Each row is a point on a landscape with many peaks, with its height.
From any point a climber steps to the highest of the 2 points nearest to it. It stops when none of these is higher. Distance is the straight distance between rows; heights are no part of it.
(1143) height 76: [ 94,  97,  98, 130, 108, 117, 107, 102, 108,  98, 100,  98, 103, 143,  98,
  99, 130, 109, 100,  90,  90,  97, 101, 112, 129,  98, 100,  98, 134,  75,
 125]
(734) height 332: [ 93,  81,  69,  96, 172, 102, 120, 119,  92, 120,  92, 115, 116, 103, 150,
  77, 106, 101,  77,  75, 125, 107, 135,  99, 116, 137,  90,  58, 112,  48,
  49]
(867) height 241: [101, 121, 102, 106,  69,  59, 101, 112,  98,  89,  86,  73,  80, 105,  97,
 125,  65,  93, 102, 100,  99,  77, 105, 111,  51,  44, 131, 102, 109, 134,
 131]
(1309) height 379: [110,  93, 130,  81, 107,  72, 121,  83, 107,  82,  87, 108,  98,  77, 131,
 113,  76, 102,  67, 100, 113,  88, 105,  45,  82,  92,  91,  26, 100,  82,
  74]
(545) height 573: [115,  91,  88,  75, 151, 126,  73,  85, 141,  82, 121, 107, 136, 125, 104,
  68, 100,  89,  87, 106, 101, 141, 159,  91, 107, 109, 101,  79, 109,  56,
 100]
(20) height 238: [ 63,  93,  94,  84,  81,  50, 139, 117,  48, 120,  71, 113, 110,  74, 107,
 108, 113, 102,  95,  84, 140,  66,  70, 109, 101, 104,  94,  56,  88, 104,
  42]
(1014) height 382: [ 85,  90,  67, 107, 127, 112, 120, 116,  81, 132, 123, 104, 116,  95, 124,
  77, 120, 108,  89, 102, 121, 115,  91, 102,  96, 153,  79,  62, 109,  91,
  47]
(578) height 128: [ 91, 108,  94, 184, 113, 112,  81, 110,  91, 106, 150, 131, 109, 117,  99,
  82, 151,  77, 131,  80,  73, 105,  51, 106,  63, 138, 109, 131, 111,  92,
  98]
(959) height 537: [110, 110, 118,  64, 112,  82,  68,  58, 101, 124, 136, 133, 114,  88, 107,
  71, 110,  77,  71, 126, 108, 116, 101,  51,  78, 114, 105,  55,  95,  93,
  73]
(539) height 354: [100,  86,  84,  77, 105,  87, 122,  93, 116,  97, 102, 121, 118,  86, 153,
 106,  89, 109,  60,  90, 123,  93,  99,  64,  90, 112,  76,  35, 108,  80,
  75]
(815) height 340: [118,  91, 128,  67,  95, 127,  75,  81, 119, 119, 131,  56, 114,  71,  83,
 121, 108,  83, 145, 128, 108, 113, 147, 108, 108, 126,  99, 114,  50,  98,
 147]
(731) height 331: [107, 109, 141,  59,  30,  86,  83,  92, 102,  98,  92,  85,  68,  51,  74,
 130,  75,  95, 111, 137,  89, 109,  91,  91,  89,  64, 110, 139,  61, 143,
 135]
(39) height 610: [124, 100, 134,  89,  58,  80, 116, 107,  92, 111,  97,  96,  74,  81, 118,
  92, 109,  79, 109, 137, 103, 116,  67,  82,  92, 116,  99,  62, 117, 102,
  83]
(525) height 464: [120,  72,  79,  70,  81, 146,  92, 104, 106, 125,  97,  87, 113,  98, 114,
 129, 105, 136, 119, 100, 110, 105, 112, 141, 118, 123,  59, 164,  77, 120,
 157]
(1223) height 140: [116,  80, 113, 119, 108, 187,  91,  96, 129, 120, 111, 112,  72, 161,  71,
  98, 114, 112, 125,  95,  58, 112,  87, 123, 122, 134,  99, 151, 121, 106,
 139]
(1249) height 763: [107, 117,  91, 159, 164, 108,  95, 110, 120,  77, 120, 106,  71, 101, 116,
  74, 128,  55, 122,  87,  72,  74, 128,  78, 110,  94, 114,  92, 121,  43,
  97]
(1186) height 393: [124, 113, 152,  57,  65,  81, 101,  58, 102, 102,  65, 107,  86,  86,  54,
  69,  57,  94,  71, 124,  90,  99,  75,  70, 103,  48, 125,  72,  81, 125,
  82]
(1057) height 397: [120,  87, 129,  65,  85, 151,  81, 100, 113, 132, 114,  66, 109,  97, 111,
 146, 115, 103, 137, 120, 106, 103, 125, 144, 127, 137,  65, 154,  74, 105,
 168]
(269) height 27: [ 64,  80, 100,  75, 106,  52, 105,  90, 116,  77,  64, 106, 122, 103, 103,
  87,  96, 102,  93,  81, 110, 131, 135,  74,  89,  42, 100,  78, 104,  86,
  96]
(939) height 138: [ 84, 113,  99, 151, 122,  53,  94, 114,  88, 105,  87, 102,  92, 100, 110,
 103, 142,  97,  97,  57, 104,  39,  96,  93, 111,  76,  88,  92,  93,  49,
 105]
(553) height 258: [104, 114,  71,  98, 129,  99, 115,  84, 131,  30,  85,  68, 112,  98, 101,
 107,  87,  79, 112, 106,  81, 111, 174,  81, 123,  76, 100, 123, 104, 104,
 122]
(479) height 466: [142,  98,  87,  57,  32,  72, 123,  98,  93, 123,  53,  98,  96, 118, 127,
 101,  81, 101,  81, 107, 112,  89,  55, 127,  90, 108,  78,  70, 108, 127,
  71]
(1087) height 478: [110,  97, 122,  53,  53, 107, 111,  99,  81, 110,  68,  61, 105, 137, 100,
 147,  73, 115,  81, 111,  82, 123, 114, 139, 111,  97,  67, 132, 107, 127,
 151]
(1121) height 508: [ 97, 116,  82,  92, 118, 155,  82, 115, 155,  88, 146,  74,  77, 118,  87,
  86,  90,  95, 113, 131, 117,  95, 108, 125, 103,  80, 120, 116, 100, 110,
 135]
(955) height 336: [117, 108, 135,  85,  83,  99,  62,  88,  85, 126, 149,  77,  95,  58,  67,
  89, 104,  64, 139, 141,  84, 132, 119,  86,  90, 129, 126, 113,  57, 102,
 120]
(304) height 431: [ 87,  86,  70,  88,  61,  66, 135, 110,  78, 105,  75,  91,  95,  60, 103,
  99,  75, 123, 103, 110, 116, 115,  90,  81,  74,  90,  94,  96,  88, 148,
  90]
(824) height 93: [109,  87, 104, 176, 118, 150,  97,  96, 128, 118, 124, 148,  85, 143,  81,
  74, 136,  93, 148,  69,  79,  83,  33,  97,  71, 140, 102, 115, 110,  88,
  99]
(421) height 321: [ 90,  87,  45, 102, 109,  90, 134, 110, 112,  90,  73,  95, 128,  99, 144,
 110,  86, 131,  63,  70, 126,  90, 102, 100, 107, 110,  75,  59, 110,  96,
  61]
(502) height 430: [ 53,  98,  53, 115, 117,  92, 119, 121,  75, 125, 131, 137, 115,  71, 114,
  68, 129, 102, 115,  95, 115, 110, 100,  91,  95, 109,  89,  72, 105,  79,
  54]
(575) height 83: [ 93, 117, 125,  93, 144, 108,  79, 101, 127, 122, 109, 106,  81, 125, 119,
  77, 133,  67,  69,  92, 128,  58,  96, 100, 105,  71, 100,  44, 104,  33,
  97]
(1336) height 122: [ 96, 114,  78, 121, 158,  42, 110,  94, 113,  54,  76, 112, 113,  81, 131,
 102,  99,  81,  95,  66, 114,  54, 141,  68,  96,  77, 100,  82, 108,  72,
  78]
(78) height 285: [ 75, 101, 101,  60, 105, 140,  93,  87, 144,  86,  98,  66, 114, 121,  81,
 123,  88, 100,  92,  97,  92, 121, 160, 117, 124,  58,  86, 144,  80, 101,
 156]
(1235) height 280: [113, 108, 133,  67,  46,  96,  72, 106,  85,  98, 117,  89,  86,  81,  92,
 141, 108,  96, 117, 138,  99, 109,  89, 121,  95,  90,  92, 155,  90, 134,
 152]
(934) height 311: [ 79, 102,  96, 121, 124,  85, 104, 104,  54,  87, 117,  75, 118,  93,  83,
 103, 119, 115, 112, 111, 103, 130, 133,  91, 116, 137,  97, 110, 118, 114,
  93]
(1089) height 326: [ 83, 104, 126, 113,  97,  50, 126,  89,  50,  83,  58,  73, 105,  91,  83,
 131,  81, 131,  93,  91,  94, 103, 111,  83,  98,  93,  91,  75, 113, 115,
  80]
(661) height 176: [ 77,  93,  69, 130,  87, 106, 116, 132,  67,  87, 109, 133, 108, 109, 112,
 122, 118, 137, 121,  85, 120,  85,  70, 131,  96, 112,  76, 142, 133, 136,
 108]
(264) height 623: [ 84, 116,  72, 177, 139,  83,  90, 127,  92,  78, 118, 118,  93,  84, 108,
  96, 127,  90, 134,  72,  63,  86, 115,  89, 104, 105, 122, 118, 120,  63,
  82]
(633) height 603: [107,  83,  92,  99, 108,  84, 125, 119,  98, 119,  66, 105, 128, 132, 128,
 101, 111, 102,  72,  50, 139,  46,  83, 123, 119, 100,  85,  59,  84,  44,
 101]
(363) height 465: [ 91, 149, 111,  98,  91,  92,  37, 108, 123, 116, 160,  94,  62,  69, 102,
  91,  99,  71, 101, 141,  90,  98,  69,  90,  74,  85, 139,  90,  93, 106,
  81]
(949) height 684: [108, 107, 140, 115,  69,  56,  81, 102,  74, 107, 112, 115,  82,  53, 101,
  99,  96,  86, 111, 125,  74, 119,  58,  59,  99, 116, 142,  84, 102, 100,
  65]
(928) height 376: [137,  85, 121,  36,  21,  96, 127,  74,  87, 104,  47,  92, 103,  78,  71,
 108,  62, 110,  88, 114,  93, 118,  81, 101, 106,  94,  90, 111,  65, 146,
 101]
(493) height 613: [ 90,  88,  72,  86,  74,  91, 137, 107,  62, 110,  37,  73, 115, 132, 107,
 127,  76, 133,  72,  68,  99, 113, 109, 144,  96,  85,  80, 104, 118, 108,
  96]
(1111) height 97: [121,  91, 108, 150, 127, 190,  86,  93, 136,  84, 133, 116,  83, 139,  45,
  88, 110,  88, 156,  87,  50, 102, 107, 107,  98, 144, 101, 151,  92, 104,
 131]
(1006) height 339: [ 64, 102, 106,  73,  89,  90,  86,  91, 112,  72,  92,  72,  99,  94,  79,
 125,  81, 102,  99,  98,  86, 125, 151,  96,  97,  36,  98, 147,  87, 116,
 152]
(748) height 95: [ 69,  91,  87,  97, 150,  38, 132,  96,  85,  87,  59, 104, 124,  74, 111,
 103,  90, 111,  90,  62, 146,  78, 125,  75,  87,  77,  85,  66,  91,  86,
  44]
(735) height 490: [ 83, 121, 120,  63,  80, 104,  90, 101, 132,  93, 106,  64,  79, 113,  92,
 100,  78,  87,  81, 137, 118, 105, 103, 116,  91,  46, 119,  70, 106, 102,
 104]
(203) height 444: [100, 119, 126,  82, 128,  87,  80,  89, 135,  71, 116,  73,  87,  89,  96,
  99,  76,  88,  87, 129, 102, 110, 137,  68,  91,  69, 124,  72, 100,  97,
 105]
(159) height 139: [ 83, 102, 132, 115, 144,  31, 103, 118,  62, 110, 104, 120,  92,  43, 134,
 108, 103,  84,  91,  74, 131,  60,  95,  59,  94, 119, 110,  63,  77,  57,
  53]
(818) height 199: [ 54, 110,  95, 132,  87,  45, 120, 136,  48, 102,  78, 106,  93,  66, 110,
 126, 116, 114, 108,  77, 113,  72,  74, 118,  97,  86,  95,  98, 109,  95,
  70]
(12) height 519: [104,  80,  65,  76, 134, 103,  89,  87, 119, 105, 109, 103, 150, 116, 112,
  75,  97, 116,  84,  96, 105, 149, 152,  95, 122, 129,  99,  91,  96,  75,
  99]
(1120) height 65: [126,  92, 108, 158, 126, 185,  80,  94, 150,  92, 143, 121,  86, 150,  56,
  61, 113,  78, 131,  83,  64, 101,  74, 104,  66, 143, 108, 105, 104,  89,
  95]
(1349) height 251: [ 84, 106, 118, 118,  91,  94, 108, 110,  40, 108, 102,  72,  90, 100, 103,
 125, 128, 116, 113, 120,  95, 127,  88, 108, 109, 136,  80, 138, 123, 132,
 105]
(436) height 374: [120, 107, 127, 113,  76, 104,  69, 114,  81, 116, 149,  88, 102,  79,  89,
  96, 124,  76, 144, 133,  94, 133,  85, 100,  76, 149, 104, 130,  78, 117,
 122]
(840) height 409: [117,  96, 156,  91, 125,  68, 104,  82, 113,  69,  80,  91,  88,  81, 101,
 103,  53,  97,  85, 113, 100, 100, 117,  47,  78,  68, 128,  47,  98,  94,
  88]
(413) height 423: [ 94, 119,  96, 114, 112, 134, 101, 111, 142,  92,  84,  82,  65, 149,  89,
 108,  95,  98,  87,  84, 115,  42,  81, 142, 106,  44, 104,  82, 123,  81,
 118]
(1219) height 524: [111,  65,  94, 150, 118, 151, 128, 116, 113, 111,  64, 132,  85, 149, 114,
 109, 119, 146, 118,  52, 101,  74,  39, 124, 126, 148,  90, 122, 131, 100,
  82]
(213) height 550: [100, 118, 142,  80,  67, 105,  92, 118, 120, 100, 123,  82,  74, 111, 112,
 100, 122,  73, 108, 144, 107, 108,  66, 118,  97,  98, 111,  76, 126,  95,
 109]
(694) height 41: [106, 122,  78, 131, 126, 127,  62,  99, 110,  90, 150,  84,  89,  89,  76,
  96, 113,  86, 134, 101,  72, 104, 148,  99,  97, 104, 109, 155,  82, 104,
 145]
(477) height 21: [ 86, 138,  86, 122, 129,  91,  49,  97, 118,  94, 143,  84,  83,  93,  74,
  96, 111,  87, 109, 114,  63, 113, 142,  93, 100,  70, 126, 140,  96,  96,
 123]
(778) height 204: [109,  88,  55, 100, 109, 114, 103,  90, 145, 103,  55,  90, 129, 156, 117,
 100,  79, 123,  53,  67,  82, 106, 132, 124, 137,  75, 105, 107, 110,  75,
 107]
(319) height 470: [116, 106,  88, 102,  82, 118, 107, 113, 121, 102,  67,  91,  84, 164, 109,
 115,  89, 100,  84,  77, 102,  55,  89, 157,  83,  53,  94,  93, 126, 104,
 134]
(1310) height 572: [110, 102, 102, 120, 117, 133,  64, 103, 105,  85, 172, 115, 136, 101,  82,
  62, 112,  75, 110, 109,  86, 130, 125, 104,  70, 142,  92,  85,  76,  70,
 113]
(1031) height 611: [104, 119, 171,  98, 100,  72,  46,  81, 106,  92, 122, 108,  83,  54,  79,
 100,  66,  95,  91, 138,  70, 117,  78,  45,  99,  81, 160,  80,  88,  94,
  79]
(17) height 642: [107, 116,  82, 136, 159, 158,  88,  91, 151,  77, 125, 111,  71, 134,  79,
  65, 113,  72, 113,  93,  80,  70, 122,  94, 115,  84, 127,  90, 118,  68,
  94]
(654) height 150: [108, 106,  74, 110, 153,  94, 114,  82, 138,  44,  58, 103, 114, 127, 117,
  88,  99,  77,  86,  69, 103,  59, 143,  95, 125,  59, 100,  87, 120,  64,
  96]
(1234) height 100: [ 93, 104, 117,  93, 113,  78,  99,  98,  95, 138, 123, 139, 111, 113, 134,
  74, 145,  55,  82,  89, 128,  64,  79,  88,  99, 114, 102,  54,  99,  51,
  90]
(1345) height 230: [106,  87,  69, 143, 140, 125, 128, 117, 131,  86, 109, 129,  96, 102, 141,
  91, 120,  99, 101,  69, 107,  59,  87,  85, 114, 116,  76,  66, 113,  54,
  92]
(671) height 511: [ 88, 137, 125, 113, 104,  68,  56, 107, 112, 124, 128,  97,  59,  80, 126,
  91, 115,  64,  86, 116,  89,  71,  70,  81,  80,  80, 131,  68, 102,  70,
  80]
(549) height 274: [ 93,  94,  95,  96,  66,  80, 135, 125,  70, 127,  79, 113, 108, 102, 134,
  98, 136,  95,  95,  92, 139,  84,  34, 131, 118, 141,  77,  75, 115,  98,
  49]
(23) height 547: [112,  78,  48,  87,  76, 119, 118, 118, 109, 113,  89,  87, 106, 111, 117,
 100,  97, 137, 104, 104, 110, 120, 102, 126, 104, 113,  77, 127, 103, 128,
 132]
(464) height 201: [113, 104,  77, 145, 127, 111, 109, 115, 127, 104, 140, 129,  92,  94, 148,
  81, 126,  84, 109,  89, 107,  60,  73,  80,  69, 126,  78,  74, 114,  80,
  94]
(1280) height 290: [ 90,  73, 100,  58,  91, 107, 115,  78,  66, 119,  83,  84, 124,  49,  63,
  99,  80, 142,  95, 118, 130, 142, 112,  84, 123, 132,  96, 105,  51, 133,
  74]
(789) height 521: [ 57,  99,  55, 160, 136, 102, 111, 124,  76,  93, 114, 134, 103,  89,  93,
  86, 128, 112, 129,  72,  94,  83, 112,  97, 112, 102, 108, 111, 122,  79,
  75]
(816) height 77: [ 99,  97,  75, 133, 103, 131,  71, 108,  83,  96, 140, 113,  92,  75,  81,
 119, 119, 118, 133,  94,  75,  99, 124, 112,  94, 110,  77, 183,  87, 114,
 152]
(180) height 501: [122, 115, 113,  59,  88, 104,  65,  65, 121, 113, 131,  99, 112, 108, 106,
  86, 112,  91,  61, 134, 112, 108,  87,  78,  88, 115,  97,  59,  94, 107,
  93]
(250) height 242: [ 99,  92,  82,  71, 110, 140,  91,  89, 144,  92,  79,  81, 119, 158,  93,
 114,  78, 121,  69,  86,  87, 110, 143, 130, 132,  66, 104, 134, 101, 100,
 146]
(1146) height 69: [ 82, 108,  90, 109,  71,  73,  97, 103,  61, 114, 140, 133, 115,  76, 107,
  92, 137,  87, 119, 117, 116, 109,  53, 100,  80, 148, 105, 108, 104, 128,
  71]
(851) height 351: [126, 108, 144,  92,  44,  75, 121,  74,  73,  93,  53, 127,  93,  68,  51,
  80,  42,  91,  87, 104,  65,  98,  61,  75, 103,  43, 141, 110,  74, 128,
  84]
(1216) height 168: [ 83, 109, 110, 144, 111,  27,  99, 121,  55, 116,  86,  89,  84,  73, 114,
 113, 123,  96, 105,  82, 103,  64,  86,  87,  96, 101, 116,  87, 100,  78,
  80]
(112) height 606: [ 97,  65,  77, 137,  98, 132, 137, 125,  88, 126,  45, 123,  91, 140, 109,
 116, 106, 138, 101,  41, 107,  53,  58, 142, 129, 119,  85, 107, 115,  86,
  97]
(714) height 553: [113,  90, 102,  82, 110,  76, 122, 111, 118, 107,  63,  85, 108, 133, 128,
 102,  90,  86,  73,  63, 131,  53, 107, 118,  87,  64, 103,  40,  92,  55,
 113]
(1237) height 273: [ 98,  75,  36, 127, 143, 132, 146, 120, 122,  77,  68, 106, 114, 115, 131,
  92,  95, 119,  95,  57, 105,  75, 115, 105, 138, 112,  89,  89, 118,  75,
  67]
(142) height 126: [ 96,  93,  69, 140,  97, 130,  83, 118,  79, 103, 121, 143,  88, 104,  99,
 106, 127, 136, 130,  94,  85,  97,  73, 112,  92, 116,  70, 170, 118, 132,
 130]
(590) height 236: [ 98, 129, 119,  80,  65, 126,  62, 115,  96, 106, 124, 105,  62,  98,  91,
 124, 119,  93, 112, 137,  83,  98,  79, 137, 100,  72,  81, 165, 107, 127,
 149]
(560) height 253: [108,  83,  93,  47,  44,  95, 105,  76,  56, 126, 100, 114, 110,  54,  74,
  94, 111, 105, 106, 121, 114, 123,  87,  95, 118, 144,  90, 128,  67, 139,
  73]
(202) height 68: [ 43, 101,  71, 102, 140,  48, 113,  94,  73,  82,  92, 112, 122,  64,  90,
 103,  99, 125,  98,  84, 130, 112, 130,  77,  90,  86, 107,  92, 105, 118,
  46]
(670) height 689: [102,  86,  83, 129,  92,  99, 139, 127,  86, 106,  62, 118, 106, 135, 112,
 115, 114, 121, 100,  45, 123,  31,  62, 139, 108,  96,  74,  92, 101,  77,
 113]
(1245) height 119: [ 84, 109, 127, 129, 145,  54,  90, 118,  72, 116, 133, 138, 104,  73, 143,
  89, 131,  53, 104,  83, 116,  73,  90,  66,  74, 130, 118,  61,  92,  42,
  70]
(699) height 282: [ 97,  64, 106,  64,  92,  93, 110,  76,  97,  94,  79,  72, 130,  65,  79,
 117,  75, 125, 110, 102, 118, 135, 147,  77, 110, 102, 103, 120,  56, 124,
 123]
(1159) height 92: [ 81, 115,  92, 138,  85,  68,  71, 103,  82, 110, 141, 133, 109,  96, 112,
  98, 138,  81, 109, 104,  96,  91,  63,  98,  81, 113, 120, 111, 115, 105,
  96]
(822) height 51: [ 81, 115,  98, 134, 108,  96,  83, 102,  98,  88, 105,  99,  86, 129,  91,
 109, 120,  97,  99,  99,  77,  91, 115, 109, 108,  69, 114, 125, 132,  92,
 133]
(790) height 319: [128,  91, 119,  76,  78,  90, 115,  70,  68, 123, 109, 156, 108,  45,  69,
  58,  69,  94,  89, 135,  98, 108,  63,  43, 110, 119, 127,  98,  65, 134,
  60]
(741) height 532: [112,  87,  79, 107,  83, 122, 130, 110,  85, 109,  53,  87,  92, 162, 115,
 129,  82, 123,  80,  63,  75,  88,  99, 154, 101,  80,  73, 116, 136, 105,
 136]
(985) height 491: [101,  79,  46,  83,  68, 102, 133, 122, 109, 115,  98,  99,  96,  89, 134,
  83, 101, 120, 108, 122, 114, 122,  85, 106,  94, 110,  72,  97, 105, 121,
  98]
(1099) height 400: [ 75, 114, 130,  76, 111,  62,  67,  80, 135,  71,  90,  71,  89,  73,  76,
 107,  57,  98,  98, 111,  85, 132, 139,  66,  84,  31, 134, 115,  77, 115,
 110]
(481) height 510: [110, 100, 109,  66,  59,  61, 118, 100,  95, 119,  67,  95, 101, 116, 115,
 100,  92,  73,  78,  92, 123,  67,  81, 119,  84,  71, 107,  45,  99,  89,
  97]
(1337) height 427: [110, 121, 159,  56,  68, 104,  85,  61, 109,  91,  85,  73,  80,  86,  39,
 100,  39,  96,  77, 137, 104,  95,  79,  88,  95,  43, 133,  86,  69, 132,
  95]
(1038) height 588: [100, 125, 119,  96, 150, 106,  61,  86, 124, 103, 158, 141, 101, 100, 122,
  77, 114,  61,  75, 106, 112, 101, 125,  68,  58, 110, 100,  47, 105,  61,
  82]
(861) height 424: [152, 110, 118,  31,  24, 100, 102,  91, 116, 114,  75,  87,  91, 115,  92,
 101,  79,  90,  83, 135, 112,  98,  67, 125,  96, 106,  95,  89,  89, 150,
  95]
(786) height 362: [100,  76, 100, 122,  84, 150, 107, 115,  88, 113, 118, 126, 125, 135, 102,
  85, 141, 112, 121, 101,  95, 134,  52, 138, 111, 159,  85, 129, 122,  96,
 103]
(967) height 369: [106,  96, 114,  97, 114,  72, 118,  88,  85,  84,  73,  55, 113, 121,  97,
 117,  81, 121,  87, 106,  93, 119, 136,  88, 114, 114,  93,  84, 116, 111,
  99]
(1287) height 506: [117,  79,  82, 118, 107, 148,  88, 107, 107,  94, 151, 102, 144, 113,  82,
  82, 115,  92, 127, 100,  98, 132, 134, 120, 104, 160,  93, 113,  83,  89,
 126]
(1015) height 328: [118,  63, 131,  42,  61, 104, 114,  57,  96, 107,  47,  74, 123,  74,  67,
 117,  50, 123,  89,  92, 106, 126, 115,  83, 111,  83,  94, 116,  35, 137,
 124]
(19) height 333: [ 75,  86,  72,  69, 113, 108, 117, 104,  68, 120, 105,  93, 120,  67,  88,
  90,  94, 131,  87, 118, 129, 140, 105,  92, 107, 145, 101,  73,  85, 125,
  41]
(943) height 432: [113,  89, 112, 120,  96, 134,  87, 116,  94, 103, 142,  90, 124, 112, 101,
  94, 133,  94, 144, 117,  99, 136,  83, 130,  91, 168,  79, 143,  91, 113,
 132]
(136) height 281: [ 96, 101, 137, 112,  79,  65, 121,  81,  34,  97,  66,  99,  98,  61,  64,
 107,  83, 132,  87, 107,  89, 108,  66,  75, 111, 105, 105,  83, 103, 133,
  49]
(777) height 373: [ 90,  72,  58, 122, 127, 135, 138, 117,  85,  65,  71, 104, 104, 123,  94,
 105,  88, 122, 118,  78,  91,  95, 141, 126, 132, 110, 101, 154, 130, 116,
 120]
(36) height 174: [109,  90,  68,  89, 148,  89, 113,  89, 140,  76,  50,  81, 125, 138, 129,
  88,  78,  94,  70,  69, 104, 104, 153, 103, 121,  73,  92,  77, 114,  64,
  89]
(98) height 310: [122,  88,  97, 105,  74, 118, 113, 121, 111, 123,  98, 118, 117, 137, 153,
  84, 138,  92, 105, 106, 112, 113,  23, 129, 105, 149,  79,  88, 124,  91,
  81]
(1039) height 175: [120, 113,  91, 150, 120, 127,  89, 128, 146,  90, 147, 117,  80, 108, 134,
  83, 124,  84, 132, 108, 100,  75,  63,  92,  69, 105,  99,  93, 120,  96,
 113]
(1094) height 414: [ 64, 152, 123, 120, 123, 120,  40, 116, 128,  90, 172,  70,  73,  94,  90,
  99,  98,  74, 101, 138, 102, 103,  87, 115,  92,  82, 134,  99, 115,  80,
  81]
(185) height 287: [131,  95, 110,  62,  54,  93, 104,  67,  78, 122, 126, 134, 106,  49,  73,
  72, 106,  87, 109, 135, 103, 112,  64,  65, 108, 154, 102, 109,  64, 139,
  56]
(771) height 637: [102, 110, 104,  95, 138, 134,  65,  94, 133,  84, 165, 124, 117, 113, 103,
  72, 115,  76,  87, 110,  95, 120, 131,  88,  80, 114,  98,  63, 109,  60,
  99]
(1184) height 104: [ 89, 128,  93, 130, 143,  38,  70,  99, 128,  52,  93, 103, 100,  78, 121,
 108,  98,  75, 105,  78,  85,  72, 137,  65,  95,  63, 127,  92, 113,  69,
  87]
(219) height 359: [148, 103, 148,  60,  74, 101, 111,  57,  95, 116,  87, 134,  83,  72,  74,
  52,  71,  85,  64, 137,  92,  98,  69,  48, 112,  82, 119,  72,  79, 115,
  65]
(739) height 461: [122, 111,  87,  64,  75, 124,  67,  82, 138, 113, 127,  86, 123, 123, 104,
 102, 107, 114,  64, 125, 115, 109,  89, 110, 110, 110,  90,  90,  93, 113,
 119]
(1299) height 143: [ 89,  80, 121,  69,  78,  91, 106,  90,  19, 116,  85,  86,  95,  54,  70,
 146,  83, 120, 108, 114, 101, 117, 113, 109, 105, 115,  85, 166,  74, 148,
 118]
(234) height 565: [ 98, 119,  88, 103, 145, 162,  86, 102, 163,  74, 138,  70,  75, 132,  85,
  74,  88,  76,  97, 122, 108,  91, 124, 114, 113,  77, 114,  88, 112,  82,
 107]
(181) height 200: [ 74, 103,  95,  91,  86, 103, 104, 121,  30, 109, 103,  90,  86,  67,  86,
 126, 124, 132, 107, 126, 110, 125,  84, 129, 107, 132,  76, 148, 101, 157,
  85]
(132) height 384: [104,  97, 100,  88,  49,  67, 107, 103,  80,  99,  90,  91,  79,  42,  91,
 116,  70, 123, 121, 121,  97, 117,  78,  73,  82,  84, 109, 126,  80, 148,
 109]
(27) height 47: [ 68,  85,  90,  90, 137,  55, 106,  90,  96,  81,  89, 108, 118,  61,  91,
  83,  89, 116, 111, 106, 106, 151, 153,  57,  93,  78,  98,  90,  97,  95,
  70]
(211) height 269: [104, 107, 100,  74,  46,  70, 117,  90,  75,  92,  63,  79,  78, 105,  87,
 123,  59,  93,  93,  88,  91,  98, 100, 115,  49,  36, 100,  98,  97, 139,
 128]
(1152) height 555: [ 90, 134, 159,  95, 110,  43,  53,  97, 111, 114,  98, 102,  65,  67, 107,
 109,  83,  79,  80, 105,  90,  80,  74,  65,  88,  55, 152,  56,  95,  69,
  66]
(1054) height 303: [ 94, 100,  56, 111, 124, 111, 142, 101, 104,  46,  61,  77, 112, 114,  96,
 103,  82,  97, 106,  78,  82, 108, 165, 103, 129,  79,  89, 148, 113, 113,
 126]
(1202) height 538: [112,  89,  95,  55,  49,  94, 122,  95,  69, 110,  45,  64, 121, 124, 104,
 151,  57, 134,  65,  85,  84, 144, 110, 143,  97,  99,  69, 117,  93, 127,
 115]
(567) height 101: [114,  84, 100, 135, 119, 155, 112, 101, 132, 104,  85,  92,  93, 171,  96,
  98, 103, 107, 104,  82,  73,  90,  98, 119, 140, 115, 115, 111, 136,  79,
 124]
(908) height 182: [112, 105, 106,  95,  80, 169,  80, 106, 122, 129, 114, 105,  65, 145,  87,
  90, 121, 107, 111, 122,  80, 108,  74, 141, 115,  96,  76, 146, 117, 113,
 149]
(961) height 456: [ 92,  63,  37, 110, 107, 161, 129, 115, 111,  97,  95, 113, 118, 117,  96,
  98,  91, 142, 118,  78,  93, 122, 125, 125, 134, 122,  93, 149, 102, 106,
 116]
(170) height 308: [104, 103, 118,  89,  34,  46, 122,  77,  49,  98,  43, 112,  89,  79,  70,
 114,  54,  94, 100,  74,  79, 100,  77,  96,  64,  48, 119,  93,  86, 125,
  80]
(351) height 418: [113, 114, 127,  89,  92,  92, 103,  93,  86,  86,  83,  47, 104, 132,  90,
 143,  89, 110,  80, 112,  82, 108, 127, 114, 108, 103,  86, 107, 119, 126,
 144]

For each start below, name the point where the climber stops.
(1089) => (493)
(908) => (23)
(1280) => (1249)
(699) => (670)
(734) => (1249)
(1349) => (493)
